Each row is a point on a tangle of strands that fork, close into loops and nearly touch. The rows are in no order.
In the rows, zero is written as 128.
Points whose rows are less than 191 apart are linked; no others are. Some points are linked to none.
Gal: [114 120  99 152 157 126 129 121 133 160 149  85 191 133 106 146  82 178
 113 155  80  77 136 143 116 111 146 141 127 130 111 148 167 121  94  65
 113 122  89 129 160 126 118 172 161 162 133 161 170 103  88]
peb: [127 122 103 175 158 149 144 170 122 141 154  72 131 132  86 113  89 176
  62 137  94  78 154 132  81 149 130 110 131 130 101 151 159 135 117 108
 122 104  84 105 178 156 118 141 138 180 128 175 131  85 110]
dusuk: [127 109 165 106  84  61 115  88 121  89  79  98 103 109 101 174 175 164
 108 166 141 141 128 125 111 107 120 152 112  84 127 139 184 153 117 131
 112 123 192 167  89 102 185 109 190  93 146 138 115 159 134]
tize: [ 59 147 117 125 158 154 119 146 155 181 119 125  86  86 107  62 168 122
 126 107 135 143 114  92 127 130 101 105  99 114  88 119  75 113 147 176
 153 107  95 121 157 188 157 107 112 158 130 148 137  61 102]
rofe: [138 157 140 106 120 111 190  86 179 145 124 161 132 136 141 154 124 100
 152 128 148 182 142 114 149 103 156 131 141 111 144  80 125 152 190 142
 103 168 134 183  73  90 167 149 167 133 152 119 121  91 131]
mufiz: [152 143 175 148 120 104 172 141 161 104 152 108 128 127 136 113 125 143
 119  96 149 154 185 140 143  84 169 165 100 183 152 153 107 162 165 121
  61 167 212 149  89 156 200  92 152 110 127 147 135 130 140]
topa: [150 127 135 146 162  88 117 120  81 169 111 121  67 167 124 157 178 144
  61 133 163 103  91 141  87 169  93  82 116 113 141  94 108 143 147 150
 184  94  71  92 117 148  95 158 104 137 136  54 104 132  68]
nufo: [149 131 144 140 100 115  88 107 158  96 145 131 161 147 159 108 105 156
 119 185  91  75 148 137 143 121 135 154 128 137 131 165 162  98  87  95
 138 103 122 113 156  79 147 119 105 137 108 110 188 184 134]
meku: [114 169  99 141 149 143 233 133 157 147 147 141 160 144 139 151  82 122
 103 120 132 140 159 108 125 110 137  99 164 145 156  56 143 133 167 104
 143 179  80 154  58  89  99 161  98 201 130 123  97  69 165]
lomef: [104 135 156 131 152 143  77 156  69 111 157 130  52 110  93  73  97 124
 109 161 100 106 119  84  97 155 114 105 131  75  90 142 133 132  65 145
 106  56 116 115 179 153 112 131 106 162 120 134 123 122 117]
Baz: [133  99 152 153 104 148 111 161  49  48 123 122 121 127 108 116 111 136
 107 129 129 121 128 165  92 152 125 137 101 123 114 141 134 116  78 128
 111 160 190 139 141 149 149 100 113 119 118 150 128 168 136]
sedes: [127 113  98 133 166  95 112 115 164 183 160 106 133 159 111 145 122 195
 101 142  79  88 129 156 108 105 170 142 117 104 133 176 125  84 131  72
  83 112 116 170 181 165 141 134 143 131 134 151 180 110  78]
kodov: [122 168  94 128 138 102 187 156 138 152 159 105 111 121 151 126 115 136
 116  95 137 123 159 137 143 141 146 131 195 146 134 134 130 176 126 160
  87  71 127 158 127 164  98 161 134 103 144 167  71 133 174]
taru: [142 135  85 136 150 104 166 149 199 143 127 151 145 149 152 127 146 108
 177  53 107 144 127 127 148 113 185 113 142 157 146 128 127 104 167 119
  95 124 157 116 183  98 155 170 140  96 146 157 113 111 114]
zikez: [128 162 129  99 136  90 134 148 135 203 143 151  88 129 163 127 143 159
  97 150 141 109 127 107 126 102 130 108 183 153 155 115 112 112 142 124
 157 115 110 162 115 129 110 163 108 120 121 109 114 134 111]
mit: [148 120 127  82 102 101 120  70 186 103 115 192 181 156 147 140 136 133
 197 155 134 143 109  98 158  87 145 129 110 142 158 106 156 112 129  97
 121 140 154 153 124  48 176 142 145 100 129 118 163 132  75]
Riru: [121  82 117 143 156 135 109 130 155 193 121 114 140 133 131 127 145 163
 124 123  86 106 107 149 119 133 146 121 115  94 132 135  95  55 146 110
 163 145  95 147 159 161 152 138 125 113 146 121 171  86  80]
zeni: [ 91 155  90 146 135 200 157 145 123 126 211 143 152 152 146 113  67  96
 145 114 113 150 146 137 155 145 139 126 147 110 136  90 108 158 119 134
 124 127 123 132  77 116  51 117  68 197 112 153 104 114 172]
daba: [142 144 135 121 144 161 177 137 144 131 118 103 123  99 140  97 142  97
 140  73 134 167 161 126 141 135 132 166 132 139 106 153  38 166 182 169
 102 168 165 145 100 210 153  91 133 132 141 107 119 113 177]
kivu: [136 123 130 159 101 143 121 153 190 102 121 114 115 153 165  96 130 153
 108 138  64 107 147 154 115 115 151 133 144 135 145 154 139  64 151 129
 156 123 171 123 155  96 167  87  80 123 108 122 188 164 120]
bopev: [128 106 119 127 132 169 108 135  38 124 149 130 145 102 109 140 146 111
 151 101 164 134 102 146 150 183 109 128 123  97 107 145  96 128  65 147
 123 130 109 146 125 195  94 124 136 103 146 157  99 128 188]
tarum: [109 134 137 100 105  95 115 102 127 126 170 163 175 151 157 147 127 133
 149 146 150 131 109 127 194 125 133 143 171 130 152 113 144 138  58 111
 111  94 124 162 109  94 116 163 135  86 145 156 111 133 150]
padi: [131 107  85 138 141 110  74 120 175 175 133 165 110 145 127 148 144 124
 142 120  81 101  79 111 120 138 124  84 117 115 140 128 134  91 180 111
 179 113  84  49 162  74  95 132  90 120 113  91 152 161  74]
veb: [126 139 176 157 161 110 127 140  71 104 116  64  57 147 136 100 170 110
  98 128 143 116 111 138  90 170  68 121 113  93 112 123  90 174 101 214
 140  79  89 122 138 217 115 118  88 123 149  63  95 132  98]
foro: [109 101 136  92 124 118  89 107  93 148 155 163 160 126 155 137 123 105
 175 131 138 121  97 107 187 136 128 106 167 141 132 126 133  94  67 115
 155  86 102  92 138  85  73 188 110  95 137 129  78 148 137]
paz: [170 106 109 136 132 168 109 114 167 120  90 100 149 141 151  91 138 123
 146 117 127 125 145 176  88 135 120 174 103  92 129 136 119 142 139 131
 105 114 112 139 181 177 163 120 160 131 147 100 155 132  71]
Bul: [159 118 106 163 165 158 141 164 117 163 128 106 169 114 126 119 149 101
 113  88 134  94 130 145 130 164  98 103 107 177 111 134 122 128 139 127
 174 105  63  67 168 160  99 158 115 133 122 121 131  92 116]
lod: [115 102 125 129  73 156 108 117  57 107 138 147  92 146 108 155 108 111
 119 164 109 155 121  97 163 130 106  85 181 103 105 110 149 137  83 154
 165  97 133  59 111  52  38 165 108 152 135 134  49 148 128]
befud: [ 78  98 160  62 108  94  56  95 110  84  95 110  99 104 114 116 156 120
 137 176 109 130  86  90 126 138  93 110 142  90  96 139 158  98  86 123
 144  93 177 139 153  93 171 119 138 106 133 145 115 154 124]
kirad: [117 121 119 154 155 150 176 188 124 140 151 137 171 118 110 109  70 151
  99  87 138 114 166 112 150 114 175 117 167 184 127 125  91  84  94  85
 108 169 130 124 141 142 110 193 144 178 133 175 104  85 160]
Dip: [139 137 180 109  87 142  74 117  68 114 133 148 108 102 129 135 110 132
 117 197 168 134 127 100 160  92  85 138 134 149 140 129 124 151  76 126
 153 157 114 111  78 127 109 119 134 148 105 114  98 149 157]
sonu: [ 89 104 141 125 101 157 122 109  89  87 115  98 160  93  88 106  86 152
 145 122 168 167 169 151 127 123 135 188 113 113  98 132 122 153  90 127
  53 175 153 175 103 201 150  85 176 124 159 171 120 118 167]
fasiv: [133 114 108 150 139 172 162 134 139  96 165 150 199 169 125 161 110  82
 147 102 123 135 118 175 131 154 137 123  91 135 153  84 131 151 120 114
 138 153 111 122 105 100 113 154 131 155 116 119 152  92 121]
koma: [107 131 109 162 132 182 141 150 127  77 133 126 162 108 125 133 114  72
 216  68  77 151 119 132 143 167 165 136 110 123 102 166 124 102 130 149
  86 153 176 110 162 140 122  86  98  99 129 167 155 143 197]
duk: [159 114  81 140  87 190 149 158  94 124 144 128 116 158 117 153 108 116
 125 122 114 137 158 138 126 145 130 112 138  89 105 101 125 146 121 137
 137 124 143  58 135  82  62 187 120 188 140 133  53 147 110]
niza: [118  95 157 122 121 136 105 122  98 127 126 114 151 126 110 163  94 180
 138 168 129 130 113 155  97 132 133 163  86  88 125 120 132 134 113  92
 129 183 120 181  89 159 132 133 139 135 126 116 141 107  93]
bovu: [115 150 109 136 159 182 227 151 165 122 137 135 141 155 145 105  77 112
 122  85 117 163 167 129 102 115 173 114 148 147 140  80 112  84 165 101
 104 204 128 155 101 106 142 126  97 196 123 148 115  69 150]
lodol: [140 153  95 139 130 148 203 157 159 136 155 111 146 138 155 133 113 104
 151  77 106 148 173 132 147 128 183 123 170 145 134 126 132 136 157 136
  85 115 153 118 135 106 115 170 132 138 148 165  82 124 162]
vuluf: [125 103 153 149 147 101  85 137 131 160 134 132  96 116 123 118 145  91
 136 122  96  99  87 112 145 132 100  71  93 178 124 150 128  99 173 141
 206 110  80  52 153 111 116 122  63 103 108  92 143 133  76]
Ror: [187 125 112 152 123 149 135 151 137 162 123 114  94 124 110 125 140 135
  92 132  99 115 155 124 116  90 141 102 124 153 137 149 132 111 187 125
 155 154 136  81 134 123 159 137 144 160 130 134 121 119  90]
ret: [178 165 131 119 141 159 177 134 144 100 106 144 147 108 154  96 145  97
 156  57 146 189 140 119 144 114 156 164 121 197 139 149  84 152 179 117
  83 168 202 100 123 162 165  88 133 106 126 115 145 122 146]
Savad: [122 173 114 120 143 175 166 173  89 114 166 127 108 116 142  65  97 107
 122  92 146 148 150 112 168 147 127 136 169 184 120 142 123 178  91 152
  97  73 144  96 123 168  82 135 113 145 116 161  87 127 163]
bara: [112 164  55 136 178 154 125 141 216 165 183 125 148 156 125 125 104 146
 142 114  86 108 130 128 105  92 142 125 109 144 160 135 154 122 169  68
 110 112 114 111 158 102 102  96 110 178  84 160 173 107  89]
giz: [106 114 167 118 109 102 144 121 141  92 128 131 161 109  86 117 100 163
 123 108 193 164 189 148 134  93 163 180  98 158 128 135 109 145 128 100
  46 178 180 201 103 170 179  57 160  98 135 152 152 123 159]
vema: [100 121 159  80  85 122  76  79  66  97 108 123  59 144 129 135 131 123
 114 204 118 149 105  80 131 123  92 111 167  76 104 124 157 145  67 143
 130  68 156  98 120  80  93 141 130 140 129 110  75 172 115]
gare: [108 146 167 114  97 141 191  90 182  92 112 153 164 138 135 134  86 121
 163 148 145 192 168 120 145  96 159 159 136 103 140  64 148 132 145 108
  77 197 151 196  50  80 165 103 124 158 141 123 144 104 144]
reri: [186 148 147 111 130  67 113 102 128 174 115 142 113 105 132 158 169 129
 104 134 201 120 128 143 132  99 105 156 121 143 168 129 118 173 160 124
 135 146 116 179  91 147 147 113 181  95 133 103 117 139 139]
gomun: [ 99 149 153 111 124  49 107 138  82 115 110 110  48 125 113 163 168 139
  93 159 131 113  92 131 116 157 115 112 169  89 136 137 163 145 106 171
 131  76 135 173 102 136 108 118 108  93 129 123  99 175 167]
linat: [ 48 149 145 137 145 158 102 167 156 123 119 129 108  79 135  54 156  98
 137 112 105 144 116  94 127 132 101 110 127 152 104 140  96  98 127 179
 146 113 126 123 167 179 141  65  77 121 101 138 178  95 151]
Soli: [104 132 161 138 116 170 124 143 176  86 121  85 127 118 147  93 148  93
 142 117 109 157 180 130 141 147 104 152 112 104 107 147  66 189 173 201
 112 135 160 134 126 192 151  58 120 137 143  94 162 135 149]
Dok: [147 141 146 124 119 129 142  95 152 118  91 141 148 127 172 118 181  57
 148 104 146 160 116 122 180 132  91 133 126 184 130 137  95 154 152 191
 167  98 111  52 145 120 120 128 148  86 135  63 153 123 143]
lop: [ 97 148 138 128 146 137 187 124 182 114 138 153 166 149 140 107  76 134
 156 110 123 166 149 135 124  86 185 144 124 156 146  89 137  80 143  84
  60 193 151 186 113  87 162 101 113 156 127 163 160  82 133]
Rulaz: [120  94 171 110 119 111 148 122 120 104  72 139 140 118 118 127 172 131
 106 128 175 158  99 135 120 115 117 122 121 141 147  92 117  98 132 133
 174 194 137 187  79 144 187 120 162  97 138 108 142  73 116]
niz: [129 115 165 119  83 160  89 107  39 122 127 142 109 108 124 136 115  81
 134 183 147 153 116  84 186 113  66  96 137 156  98 127 120 135  80 159
 188 132 107  60 105  83  66 136 121 141 116 116  74 131 159]
tukib: [158 122 122 149 116 143 186 118 133  99 149 140 186 173 133 172  99 121
 156 124 124 143 134 154 144 102 174 122 113 155 172  94 170 144 122  88
 105 166 156 128  80  67 134 190 137 153 122 127 123 123  93]
kufi: [115 132 128 117  97 146 112 104 101  96 152 143 159 132 127 107 108 145
 135 137 174 165 142 144 170 117 133 172 143 116 136 112 133 169  69 107
  62 128 147 143  93 146 141 129 168 131 151 172 104 135 149]
pebav: [135 132  88 123 123 140 148 142 127 144 161 171 157 147 130 133  87 174
  91 145 147 109 157 106 128  72 164 115 163 155 161  99 110  95  95  66
 120 175 124 130 123 103 134 179 162 177 124 152 119 111 135]
lila: [141 113 143 146 113 124 136 105 176  92  88 129 205 107 156 103 118 118
 192  89 116 135 143 148 152 103 179 172 105 163 123 170 143  67 144  95
  88 163 179 151 166 105 187 114 138  82 129 137 189 149 143]
Bilum: [140 109 137  76  89  84  79  59 164  95  62 160 113 133 107 147 197 111
 137 173 138 145  97  94 129 109  91 109 111 110 134 116 155 133 172 145
 169 111 163 139 114  54 167  74 155 112 114  80 175 154  87]
favil: [116 133 134 146 132  84 111 125 213 128 137 141 127 121 110 138 170 103
 180  92  92 129 105 138 149 131 154 125  89 139 140 154 149 125 201 147
 120 116 144 141 149 111 167  68 119  80 122 138 182 128 127]
fere: [132 110  90 168 153 187 175 205 110 148 143  87 147 129  91 114  93 141
 105 104 126  98 150 127 104 175 114 109 119 118  83 118 103 144 122 140
 156 129  85  98 165 164  83 171 118 183 134 172  90  75 124]
fepo: [ 95 150 136 105  87 107 141 147  96 128 120 137  65 104 122 130  91 179
  94 157 142 165 148 108 109  73 147 144 161 116 144 117 124 134 114 124
 109 173 174 176  59 134 136 141 139 141 119 158  78 136 161]
vaga: [118 124 122 146 148 167  86 161 149 163 114  91  59 122 127  73 148 112
 153 121 100 137 104 109  99 139  86 110  87  62  76 130  80 156 166 181
 137 110 114  80 186 181 135  80  93 160 130 123 130 111  61]
dasor: [119 173 125 133 156 148 143 164 106 119 166 152  88 141 142  53 115 138
  57 116 185 120 146 114 119 147 106 120 160 151 145 107  85 152  72 133
 110  68 105 116 133 180 120 140 115 168 107 129 110 117 150]
pusos: [115 136 105 142  88 179 131 129 142  75 111 164 175 118 148 125 123  67
 167 104 101 151 125 129 143 129 143 145 137 124 107 116 136  87 123 133
 135 154 151  91 146  67 135 107 131 125 131 141 156 138 200]
lofir: [127 163  77 132 150 141 141 148 139 134 196 125 137 157 121 153 100 137
 119 133  98  95 137 159 102 146 141 124 122 138 156 131 184 162 128  96
  93  80 127 139 123 108  82 101  90 165  85 153 140 152 124]
rutuv: [105 134 131 117 120 129  85 133 102  52 116 162 107 105 126  50 120 107
 136 112 110 131 125  97 137 120 119 125 144 171 112 162 143  91  79 124
 106  93 189  74 194 112 165 118 116 115 112 156 132 169 141]
mosuv: [138 138 167 146 120 116 169 144 109 116 130 112 194 111 158 113  79 133
 152 131 128 112 134 143 168  95 153 153 152 212 143 147 171 108  99  90
 124 154 129 154 103 120 139 154 109 108 113 150 138 132 151]
Saze: [147 121 150  80 113 111 130  73 150 129 103 174 183 111 129 146 139  91
 197 125 181 174 113 102 165  99 139 141 121 138 140  99 145 140 133 109
  95 148 148 176 109  83 175 135 201  91 151 144 122  93 126]
Feb: [ 82 168  99 140 140 135 158 131 116 162 154  92 129  97 135 123 115 149
 105 135 150 110 143 143 121 162 101 144 143 114 120 131 126 171 109 168
 119 100  55 179 103 207  99 132 116 131 128 151 112 110 185]
dem: [122 124  95 135 104 131 121 125  70 120 160 136 124 129  78 183  97 150
 111 154  87  99 120 135 102 145 140 117 123  99 115 134 217 127 108  85
 125 105 148 115 122  70  81 136 104 143 121 171 114 160 131]
ligus: [154  80 146 112  96 100  88  76  90 124 119 116 137 136 126 190 111 127
 111 193  99  82 101 119 128 167  88 115 132  97 107 145 180 110 109 109
 208 108  80  85 126  57 100 154 126  98 127  97 128 175 136]
nubo: [150 134  75 140 137 115 122 128 173 118 110 192 139 138 152  81 139 147
 134  81 136 131 114 103 146  67 156 108 146 199 153 133 122  57 136  91
 118 151 168 104 202  94 192 150 142  95 133 170 143 113 104]
nul: [150  92 158 119  88  88  95  73 137  90 112 112 158 148 125 158 121 178
 119 199  88  77 113 127 128 148 110 155 107  85  98 170 183  95 104  91
 178 114 129 128 123  69 160 126 121 112 112  99 194 171 109]
kema: [ 85 134 131 143 116 166 126 169 144  65 107 119 135  94 117  88 126  97
 171  97  91 147 127 136 107 142 132 133 109 150 100 154 125  94 151 155
 109 166 185 144 169 151 145  32  83 114 100 150 187 136 167]
numup: [130 102 126 103 118 105 124 128 115 172 154 132 104 108  99 190 124 139
 143 114 111 133 139 148 108 111 194 132 103  98 126 152 113  70 153 109
  99 180 165 198 122 127 129 122 136 110 130 149 107 138 149]
tozik: [188 136  87 129 176 171 136 136 126 126 125 118 152 141 157  82 155 104
 150  72 160 127 130 166 133 149 111 164 108 151 125 151  79 161 113 110
  83 106 121  95 185 208 144 132 156 124 129 107 131 139 110]
Solev: [150 120 108 124 119 116 116 118 147 120 122 174 144 154 132  86 128 178
  76 142 163 116 140 134 110  81 144 133 140 170 165 114 116  82 110  78
 108 161 137 138 156 122 197 127 172 131 120 152 176 125 110]
nevi: [119 121 142 142 137 169  96 185  78 112 146 129  98 114 133  88  86  88
 134 127  93 103 122 108 114 163  94  97 125 136  95 154 135 123  94 156
 158  84 119  73 186 128  68 124  61 136  97 123 115 136 130]
pagam: [ 97 150  91 147 182 202 193 183 159 124 176 124 129 157 130 117  89 104
 125  69 110 140 144 133 105 171 147  92 115 120 137  94  71 125 177 148
 135 163 130 146 103 133  83 117  60 192  98 139  96  82 147]
dolov: [138 118 105  98 132 102 110  76 190 162 129 182 156 166 143 158 152 132
 182 154 107 115  77 102 145 107 128 114 109 125 156 110 148 104 165  87
 157 131 108 117 117  64 126 134 113 110 113  88 187 123  52]
suf: [120  84 140 120 146  92 133 134 128 161 113 136 124 136 103 161 168 152
 123 114 120 115  79 164 112 148 148  99 104 127 152 111 123  60 160 119
 171 157 125 197 108 140 153 118 107  81 136 107 159  85  87]
neba: [152 123 144 165 156 163 140 122 161 107  94 134 172 119 154  92 156  70
 171  72 122 154  93 113 164 132 100 133  89 201 122 157 109 136 167 140
 172 138 115  35 158 150 153 116 127  96 123  87 177  78 122]
Fal: [118  86 118 176 114 176 166 194  88 119 129 124 166 115  93 125  81 146
 104  97 114 103 164 119 142 152 150 117 183 128  96 130 112  92  76 122
 150 152 123 115 142 144  67 195 124 166 157 168  79 100 185]
bupo: [163 153 161 109  86 110 112  93 128 136 131 135 123 133 134 173 120 147
 135 211 135 118 139 110 155  89 112 144 116 156 151 131 167 175 136 127
 144 136 106 116  67  84 116 122 135 139 103  86 139 166 118]
zafek: [131 139 156 118 167  76 122  96  95 190 111 112  88 136 122 178 162 160
 106 154 172 125  88 131 103 140  88 123  85  93 141  99 108 198 165 157
 170 125  77 118  48 169  95 155 130 138 134  62 108 119  60]
zanu: [101  96 159 127 123 108 124 156  87 125 111  97 120 118 120 134  91 183
 107 163 107 105 123 110 126 121 140 124 159 125 116 146 141 102  70 124
 155 141 112 120 121 144 135 213 153 125 154 145  90 109 108]
fim: [ 97 138 147 117  53  77 155  98 151 106  92 119 114 112 124 173 124 197
 103 180 144 171 158 113 118  75 149 174 148  74 138 124 169 135 115 126
  91 151 192 179  56  87 168 128 167 104 141 162 113 148 171]
mipif: [159 128 135 108 116 135 117 105 105 110  83 131  93 146 131 115 180 119
  85 150 164 146 120 121 115 121  86 127 130 105 125  97 102 159 112 167
 157 130 115 101 121 132 160 150 188 143 150  87 104 118 100]
Nofe: [156 102 144 119 135  75  72 110  69 153 130 103  97 120  99 195 135 153
  84 166 124  73 105 107 101 166 111 108 141  70 120 162 168 115  91  77
 157  91  76 113 126 120 109 165 149 115 141 124  95 154 153]
Lup: [148 119  67 167 206 149 145 175 176 137 144  94 185 135 135 113 136 107
 155  46 108  82 120 142 130 158 128  93 129 190 151 167 139 125 146  91
 121  80  96  78 215 153  86 147 100 119  92 156 124 125 111]
migu: [172 133 156 140 127 129  63  87 152 125 115 114 109 146 129 133 165 114
 108 174 143 115 132 145  93 162  77 148  86  63 123 124 124 177 166 138
 133  78  84 128 148 147 119  62 112 132 130  37 181 154  83]
pusup: [ 84 163 121 114 133 111 127 124  93 212 124 127  99  69 152 148 138 154
  93 137 196 129 128 113 123 139  95 131 149  92 127 111  87 134  99 154
 166 112  66 173  74 182  79 163 115 131 125 144  74 124 193]
Zat: [ 95 135 105 156 149 150 168 157 182 112 120  93 169 143 157  81 110 151
 110 102  91 114 153 156 112 136 161 135 164 158 138 131 135  65 131 132
 128 123 124 146 171 139 158 111 122 119 140 165 186  99 148]
Puv: [128 126 173 129 124  97  87 137  76 100  99  90  65 128 122 134 179 112
 102 147 142 119 121 151  97 155  81 129 130  75 126 131 103 158 112 185
 140 119 132 173 114 181 120  82 108 110 141  72 115 184 146]
rek: [175 105 128 151 148 156 103 141  99 131 110  72  94 137 127  96 133 137
 121 144 102 102 126 147  75 152 108 137  99  70  87 143 125 135 124 140
 120 109 102 105 199 181 158 127 135 139 152 114 125 125  71]
safog: [138 148  74 179 177 167 113 156 205 120 146  88 145 134 139  94 117 118
 157  78  90 109 128 132 119 117 143 128  96 171 139 178 159 130 168 101
 113 104 126  57 199 122 131 108 130 144  89 177 140 121 119]
vomi: [141  83 166  94 104  68  95  72 119  86  71 111  89 146  95 178 191 159
 110 166 118 125  91 122  86 140  95 127  97  53 123 136 166 147 142 122
 155 114 178 148  90 105 163  98 163 104 143  82 157 156  67]
tir: [110 121 145 123 138 115 114 158  91 146 163 121  86 134 109 125  86 163
 118 156 107  97 137  95 136 138 142 111 161 106 124 152 151 146  71 127
 119  63 105 107 128 136  67 202 114 151 136 121  76 132 101]
nolu: [143 129  98  70 122  89  77 104 123 174 113 152  77  80 100 157 174 114
 141 125 145 137 121 126 102 108 146 130 118 101 120 145 137  95 164 120
 103 128 169 161 155 100 146  87 163  95 131 150 101 166 146]
mamu: [119 127 143 116 138 105 159 167  79 143 151 141 102 109 106 144  99 138
 137  88 153 146 133 141 136 107 177 131 137 149 136 138  96 101 109 117
  96 182 169 198 103 168 125 154 127 104 130 168  72 106 160]
solir: [105 126 155 128 100 146 132 112 126  61 139 156 157 178 131 158 138  94
 143 144 134 163 103 165 157 161 109 133  96 124 139  75 130 170 110 176
 146 133 143 126  93  89 109 118 113 124 127  86 147 117 116]
nobi: [128 134 123  81 139  71 109 134  85 140 112 131  81  94 127 128 179 104
 129 104 140 112 100 137 116 149 124 103 155 142 128 143 145 109 133 146
 125  90 145 160 151 136 137 113 120  61 137 141  91 173 141]
ruvip: [148 141 115 127 141  88 204 109 159 161 150 132 140 183 131 203 123 153
 128 134 120 129 112 128 129 106 148 106 132 145 170  94 165 179 181  99
 130 141 122 140  52  98 106 187 133 137 120 103 131 107  61]
Zuga: [119  98 115 121 134 116 101 132 146 122 140 167 156 126 130 134 121 108
 188  90  90 116 107  98 169 116 164  96 136 139 122 139 123  79 121 114
 139 134 137  69 177  78 133 207 133 108 154 144  93 136 113]
Kir: [132 102  87 125 135  99 130 117  93 186 111 109 145 115  94 222 139 157
  87 145 136  91 102 139  93 177 115 117 145  68 127 107 166 137 128 109
 172 120  51 137  91 126  65 168 163 115 139 131 107 130 164]
ketug: [102 164 158 106 119 133 109 123  89 191 119 140 114  60 127 147 152 101
 106 158 181 132 120 101 149 123  91 108 134 143 114  99 112 126 131 149
 189 147  81 136  73 138 103 123 127 140 106 128 105 109 186]
Ses: [165 131 121 154 165 131 124 142  90 148 137  81  50 171 114 139 142 148
  84 142 126  96 100 139  58 181  99 110 109  42 101 112 103 173 135 148
 130  90  85 113 144 186 109 133 106 157 138  81 108 129  80]
sur: [112 136 167 102 115  78 108  92 115 165  99 133 104 117 155 148 166  48
 146 145 148 155 118 118 180 136 102 104 144 149 119 108  98 151 164 216
 166 108 120  73 109  84  68 109 129 102 134  68 118 186 162]
latu: [108 122  77 147 115 190 163 139  93  92 148 104 136 132  97  98  84 154
 100 101 148 145 176 174  88 155 144 162 119 101  98 124 101 148  99 143
  57 159 148 148 137 192 135  99 160 155 133 190 120 125 180]
bog: [115 142 162  94 103  81  88 107 180 116 127 151 130 111  72 154 161 125
 160 158 123 135 118 118 149 129 122 135  83 113 128 129 161 167 183 131
 123 116 150 172 105  88 149  46 117 118 114 104 181 143 104]
nugom: [200 148 140 122 100 111 109  97 154 126  90 152 119  98 135 103 181 109
 100 136 172 128 165 127 134  85 101 161 124 165 144 154 130 154 162 117
 124 131 141 130 134 134 184  63 183 107 133 109 165 158 145]
kigip: [ 99 121 121 148 150 109 131 132 172  97 109 118 180 127 155  69  96 164
 142  86 109 115 142 149 131 103 176 158 139 188 119 163 128  47 110 111
  68 136 166 158 199 126 170 104 133  87 135 190 199 129 141]
Tes: [150 139 137 100 106 107 129  74 139 172 119 162 141 149 165 177 143  93
 154 174 146 142 123 101 170 111 121 103 143 153 152  92 122 143 146 167
 169 131  87  89  88  56  91 157 143 120 129  73 126 152 127]
Soza: [155 128  67 135 117 169 119 104 179 113  88 149 187 118 173  98 129 102
 171 109 117 125 142 157 108 110 132 171 126 133 131 135 152  99 138 105
 119 132 132 114 186 103 151 125 161 117 125 125 169 147 127]
Datu: [155 130 140 112 149  56 127 101 141 208 151 125 114 141 131 191 144 153
 135 133 150 124 113 137 133 111 141 142 108 104 161 117 111 197 177 121
 122 141 107 162  54 150 118 155 157 108 135  89 111 141  88]
dibo: [107 143 132 139 115 163 139 168  83  92 120 111  69 132 140  70  97 157
  58 147 160 135 145 141  87 150  85 150 149  92 118 107  78 167  72 167
 123 128 119 132 109 207 125 133 113 167 119 118  95 130 151]
gog: [153 116 169 132 143 108  54 110 115 169 117 117  96 114 142 125 176  78
 127 145 131 108 104 138 115 153  73 115  89 124 116 134 106 134 163 153
 174  99  71  88 155 148 109  72  88 111 116  61 146 165  98]

How many points has the smallest loop of links through each point below? Write - if it is on no loop.
dusuk -> -
vaga -> 9
giz -> -

A fork is a point with three links, a tip a point with one. Leave the first point through the second and follow the links. Name the first fork or tip that comes.
Puv, gomun -> favil
favil, bog -> Ses
migu, gog -> bovu
bovu, lop -> migu
Kir, Nofe -> Soza
